A landscape with many valleys, sampled at points; each row gives a point and its height.
A ball rolls from a point to the lowest of its 2 nearest points, and stops where none of them is lower. Distance is the straight distance between rows; heights are no part of it.
(194) h=365: [121  43 108 106  96 159 172 172  60 134 134 173 208 129 177 112 115 116
  38 170 154]
(247) h=834: [116  81 108 139 143  88 117  84 124 136 108 131 187 121 108  93 128 110
 118 142 117]
(292) h=723: [111 121 138 111 118 129 155  99  88 116 113 138 187 111  86  93 106 128
  88 125 100]
(87) h=519: [143  92  96 169 200  83 110 131 187 144 168 150 136 122 124 159 142 177
  99 189 146]
(455) h=696: [128 167 159 151 124 120 125 102 135 107 139  93 106 105  99  96 103 148
 164 117 136]
(529) h=773: [160 107 101 147 180 123 151 154 177 143 105  97  80 143 164 162 150 165
 157 144 126]
(235) h=719: [122 154 143  89  95 125 120 123 122  97 138 116 124  89 125 100 130 110
 121 143 118]
(468) h=663: [130 175 179 103 103 139 125 122 139 112 154 116 102 108 129 124 141 121
 141 110 114]
(7) h=420: [147 120 120 181 165  85 102 134 148 142 117 119  79 154 136 148 111 161
 134 139  98]
(568) h=376: [111 191 194 184 129 148 154 181 140 136  73  71  53 138 150 188 132 132
 171  86 138]
(1023) h=623: [133 139 121 125 121  93 126 102 150 115 156 116 116 146 146 104 146 121
 132  98 120]
(31) h=854: [136  89  71 100 133 140  92 157 122 137 135 173 151 134 127 158 163 137
 130 161 121]
(971) h=838: [121 130  87 141 157 101 108  98 145 131  97 114 130  98 127 127 147 127
 135 140 114]
(703) h=697: [131 111 106 150 189  75 128  81 187 136 135 102 107 144 136  90 108 113
 134 130 137]
(404) h=746: [148 174 140 123 125 163 131 168 139 133 128  99  65 144 184 178 159 134
 162  81 129]
(237) h=462: [ 80 199 202  87  70 153 127 101 125 109 133 139 133 115  90 157 157 100
 139  93 162]
(496) h=299: [123 165 145 188 131 140 137 162 145 142  82  94  48 140 136 182 129 130
 161 101 110]
(491) h=416: [135  83 104 200 206  58  84 118 168 136 141 110 119 143 126 123  97 161
 128 160 144]
(749) h=752: [143 131 165 158 133 116  94  98 167 144 110  57  89 118 108 143 111 144
 157  84 133]
(786) h=807: [137 109  88 109 120 160 109 157 142 141 137 158 111 144 107 163 161 136
 154 127 112]
(376) h=751: [121 142 152  85  68 168 168  98  88 127 142 162 159 122 107 118 127  98
 104 116 125]
(1020) h=443: [122 177 186 190 148 138 185 175 148 137  42  39  65 156 164 187 118 129
 142  59 151]
(400) h=421: [100 187 185 185 145 125 137 137 157 117  90  44  83 126 128 150 128 142
 187  64 161]
(878) h=884: [ 99  38 118 128 143  97 174 115 112 126 113 125 225 125 120  63  90 119
  46 140 150]
(547) h=522: [151 143 147 180 151 130 129 152 156 130 144  87  77 125 153 137 145 145
 155  99 104]
(867) h=261: [128  98 114 138 165  78 118  73 125 135 129 126 162 128 123  47  59 127
 112 156 157]
(1158) h=507: [123  99  91  63  75 214 131 147  61 114 146 166 184 130 127 137 134  81
  89 132 143]
(1189) h=772: [105 141 144 103 121 104 130  82 116 118  93 115 161 108 101  87 115 102
 119 124 112]
(869) h=885: [112  71  86 105 154  91 128 134 139 132 124 161 195 127 124 105 151 140
  93 162 131]
(43) h=721: [112 134 138 162 193  86 111  73 160 139 117  78 106 148 121  86  89 100
 161 101 129]
(507) h=296: [100 170 175 126 160 121 118  74 148 141 104  93 135 112  77  89  88 130
 157  82 135]
(13) h=579: [148 158 139  99  84 173 120 132 104 126 143 142 104 152 139 156 156 110
 187 123 134]
(709) h=294: [ 86 152 188  89  62 131 151 102  90 120 109 133 187 125  88  95 107 118
 113  78 155]
(943) h=451: [153  95 100 163 177 112 107 184 176 154 156 152  99 139 155 162 150 173
 125 154 128]
(1038) h=780: [140  80  77  69 114 158 115 154 100 115 165 189 166 157 142 145 146 106
  83 169 128]
(653) h=688: [139  90 131  82  63 163 170 120  77 125 152 171 168 137 134 106 115  99
  77 146 131]
(211) h=803: [155  99 107 186 196 108 147 178 179 144  84  65  74 139 164 162 126 172
 139 124 129]
(275) h=767: [122 162 128 127 123 127 153 109 125 119 142 134 134  96 107  71 108 148
 151 119 135]
(17) h=736: [142 121  95 131 149 118 120 152 141 137  94 110 106 145 146 154 150 162
 180 120 119]
(683) h=172: [ 84 165 193 114 108 121 133  84 125 131 116 121 165 112  73  78  90 123
 132  76 148]
(130) h=219: [157  88 121  95 125 130 130 133 108 130 148 168 163 115 136 108 126 140
 107 192 125]
(345) h=134: [148 109 136  97 105 128 163 101 104 122 132 142 163 108 131  79 116 113
 119 166 125]
(129) h=679: [133 169 147  63  81 215 106 137  92 123 150 152 121 137 129 167 146  88
 163 123 142]
(861) h=762: [117 125 127 132 108 103  98 116 138 104 141 113 127  86  99  88 109 119
 109 137 118]
(25) h=777: [148 143 109  57 120 218  83 150  94 120 141 152 114 148 134 177 141  96
 147 150 114]
(230) h=493: [148 149 141 182 132 137 175 175 145 145  49  61  47 163 177 203 120 129
 130  89 131]
(451) h=305: [129 131 133 188 177  91 114 130 165 114 124  46  81 132 142  96  97 134
 172 101 142]
(482) h=364: [141 140 109 206 160 127 148 180 142 142  90 104  58 149 161 183 136 148
 143 120  99]
(970) h=367: [131 107 121 205 175  87  88 109 160 141 132 100 102 137 112 114  93 144
 149 119 122]
(183) h=456: [151  89 101 194 209  82 120 118 187 147 122  92 100 137 147 157 128 162
 127 152 138]
(552) h=771: [125 137 119 151 165  95 129 106 159 143  90  97 101 152 138 130 136 134
 170 104 115]
(1037) h=508: [165 114  72 141 146 120  98 132 129 125 144 151 103 143 143 189 148 160
 124 171 121]
(1026) h=776: [ 95 168 182 107  84 135 127 114 122 113 133 131 136  82  88  92 111  99
 108 125 122]
(201) h=307: [ 90 181 197  69  59 177 141 121  79 111 132 155 161 114 110 135 145  89
 133 110 161]
(752) h=568: [ 97 194 198  98  84 141 112 117 132 113 129 129  94 147 103 188 158 108
 152  96 135]
(1105) h=418: [126 155  96 151 122 115  99 132 127 131 122 150  81 134 131 153 128 128
 128 145  93]
(830) h=910: [118  31 117 115 131 107 183 134 101 139 126 155 234 136 146  92 122 134
  59 166 158]
(370) h=612: [ 96 197 188 131 115 121 120 111 133 109 120 100 115 119  89 129 123 144
 172  88 144]
(317) h=634: [111  74  99 122 163  84 123 158 148 145 168 202 202 138 117 158 148 153
  69 222 180]
(876) h=815: [136 128  64  52 108 201 113 159  93 100 170 185 140 156 137 144 136  95
 112 149 134]
(903) h=744: [114 164 118  65 116 147 126 151 117 119 106 151 117 133 120 131 147 117
 150 130 105]
(440) h=673: [133  91  94 133 180  71 141  82 166 120 145 121 158 137 131  82 123 128
 123 154 150]
(1039) h=419: [109  70 123 102  73 160 190 153  46 126 112 158 196 139 162 102 100 110
  41 129 136]
(726) h=311: [112 172 142  83  70 159  95 133  92 130 133 169 126 115 123 143 132  93
 109 113 116]
(556) h=360: [114 159 168 209 154 109 123 134 156 113 102  25  62 128 139 131 100 119
 168  81 152]
(381) h=389: [159 104 122 149 157 126 106 161 164 145 157 135 110 106 147 123 141 168
 139 146 113]
(887) h=534: [ 74 121 163 121  83 119 167 115  75 110  98 108 192 102 107  57  77  98
  72 100 143]
(555) h=626: [164 130 110 134 128 145 140 114 136 135 167 152 102 134 152 148 157 130
 146 148 112]
(208) h=423: [ 96 182 156 157 110 108 101 113 143 130 103 110  72 116 111 142 120 102
 151 120 112]
(494) h=806: [111 122 121 134 165  86 105  69 134 125  93  97 152 107 108  93 113 101
 133 134 112]
(865) h=831: [135 125 120 191 197 110 164 150 181 126  81  45  63 144 137 143 107 153
 148 100 132]
(553) h=906: [133  98 100  97 112 179 102 149  81 133 119 173 166 122 111 152 156 105
 138 162  99]
(1206) h=306: [151  92 109 136 151 101 109 140 151 128 163 153 140 103 125 102 122 160
 111 183 136]
(337) h=844: [150 147  86  93 146 214  80 172 118 123 151 136  88 139 162 192 163  98
 146 131 112]
(16) h=873: [123 118  88 110 129 120 107 133 118 116 122 148 149 111 124 128 158 120
 122 149 101]
(280) h=154: [152 127 131 120 109 105  88 128 133 143 151 148 108 126 142 111 110 145
 114 132 114]
(1014) h=573: [114  59  81  94  79 193 151 155  52 120 123 163 211 125 132 142 137  98
  65 142 141]
(178) h=575: [138  76 104 135 186  73 122 135 170 148 178 169 181 137 128 148 146 183
 100 191 173]
(880) h=813: [129 130 104 129 119 128 109 138 160 120 133 121  96  95  95 124 128 147
 132 126 119]
(588) h=363: [128 159 128 172 119 113 104 141 135 126  96 104  57 129 145 164 133 116
 155 136 108]
(889) h=753: [148  61  90  81 132 131 117 155 116 133 173 203 189 158 137 162 147 136
  71 196 152]
(65) h=698: [134 183 165 144 111 130 138 148 149 117 118  66  68 133 174 149 146 135
 177  80 157]
(246) h=495: [134 144 132 109  80 150 125  94 108 137 140 147 138 136 115 145 156 107
 156 105 128]
(648) h=731: [142  58 135 147 136  96 133 112 133 144 162 168 182 139 100  92 108 140
  92 165 123]
(848) h=859: [114  65  94 111 133  96 140 108 122 127 111 133 205 102 118  78 119 122
  83 146 146]
(1167) h=222: [142 145 121  96  87 146  91 145 116 130 163 166 102 135 137 134 127 124
 120 118 115]
(334) h=732: [139  54 135 115  88 117 152 114 101 128 148 161 182 141 117  96 102 115
  67 160 124]
(374) h=628: [123  92  93 105  88 156 136 140  64 115 139 161 198 108 121 121 133 123
  57 125 120]
(897) h=509: [ 88 211 188 143 128 141 130 144 142 115  90  83  89 108 117 167 152 144
 186  87 150]
(1089) h=400: [103 165 159 105  71 129 131  90  94 121 109 132 154 126  97 120 125 114
 154 108 149]
(231) h=675: [156 140  98  87 129 176 130 138 115 131 165 178 110 131 159 138 150 104
 135 165 112]
(627) h=607: [102 190 168 122 113 156 109 150 120 129  93 115 102 115 132 165 161 123
 195 103 131]
(1183) h=683: [127  57 114 134 149  92 146 139 123 129 176 189 210 140 117 116 133 149
  70 193 151]
(1032) h=828: [143 159  98 139 152 125 155 119 150 138 137 138 108 115 140 104 128 159
 156 122 127]
(882) h=571: [149 127 124 132 119 137 145  97 126 147 162 161 145 130 122 112 147 129
 132 119 106]
(377) h=302: [135  60 108  88 118 151 146 173  91 124 150 181 200 114 149 107 128 126
  73 192 143]
(402) h=861: [101 127 126 139 152  98 139 100 127 119 139 137 167 115  94  46  84 120
  95 108 119]
(768) h=720: [147  73  96 124 139  95 104 137 122 121 182 180 177 144 129 145 149 150
  75 185 134]
(291) h=460: [154 121 148 152 160 113 115 128 167 124 155  93 105 113 136 100 125 154
 147 119 115]
(352) h=629: [155 113 127 168 133 108 127  68 142 144 156 128 131 120 119 109 122 129
 140 130 126]
(461) h=730: [145 135 122  80 101 180 141 125 101 137 154 173 147 108 135 117 141 100
 114 143 116]
(1091) h=461: [143 119  91 162 148  88 108 120 138 126 130 153  98 144 122 147 116 155
 126 178 111]
(819) h=205: [140 116 127 117 131  99 150  85 133 135 131 146 140 124 122  68  86 125
 124 167 137]
(767) h=417: [114 145 132  55  57 194 109 142  60 113 133 158 165 127 124 142 129  88
 105 109 141]
(470) h=427: [153 153 107 171 149 146 110 180 115 135 129 127  71 143 174 181 150 151
 143 123  95]
(527) h=676: [104 119 111 106  97 133 135 136  86 105 128 158 171 115 106 102 135 109
  94 130 100]
(1073) h=689: [147 120 146 162 115 127 109  97 150 151 130 113 102 130 116 149 139 131
 161 106 112]
(500) h=649: [135 102 107 106 150  88 133 103 157 111 146 115 149 129 139  99 152 127
 121 129 117]
(1243) h=472: [103 111 138 113  79 148 190 130  54 115 110 139 194 107 137  81 100 109
  55 115 131]
(1096) h=659: [122 179 165 109 109 173 118 144 138 136 130 129  68 155 118 197 159 117
 158  90 106]
(49) h=739: [146 144 110 125 121 176 116 158 131 140 133 139  78 167 126 193 156 141
 168  98 107]
(806) h=862: [141 136 144 203 184 124 182 162 172 141  64  19  61 139 159 150  87 136
 117  68 149]
(357) h=690: [125 161 121 107 118 132 114 133 127 131  91 123 103 131 132 150 143 142
 175 116 121]
(1291) h=768: [137 166 139 159 122 127 136 130 148 113 123  95  65 129 100 146 106 165
 163 112 125]
(700) h=80: [131 126 143 108  87 121 117 124 121 155 139 168 140 116 123  81  97 117
 102 122 122]
(437) h=658: [123 175 148 139 111 106 132 112 143 112 137  93  92 146 160 132 156 114
 172  84 134]
(446) h=591: [158 163 156 144 127 157 136 134 136 130 161 119  95 109 146 132 153 140
 165 114 106]
(902) h=754: [118 161 160 166 189 100 133  88 157 137  92  58  94 148 128 127 110 128
 170  81 119]
(1100) h=821: [121 151 123 136 173  99 131 101 141 123 125 123 131 115 107  65  88 153
 137 119 122]
(939) h=802: [100 152 142  43  91 158 140 143  97 112 100 143 161 123 108 119 149 105
 136 118 122]

For each start below, name the point where the ball stops.
(553) -> (201)
(848) -> (700)
(1100) -> (451)
(971) -> (700)

Call two points neighbours if one is among the 2 nearest of the other. Go from one point of each pair to the other, from neighbour to neighbour, staying as low as possible. Name the highest point that can't be avoided.
(653) / (700) -> (334)
(700) / (683) -> (887)
(201) / (970) -> (49)
(970) / (496) -> (1091)
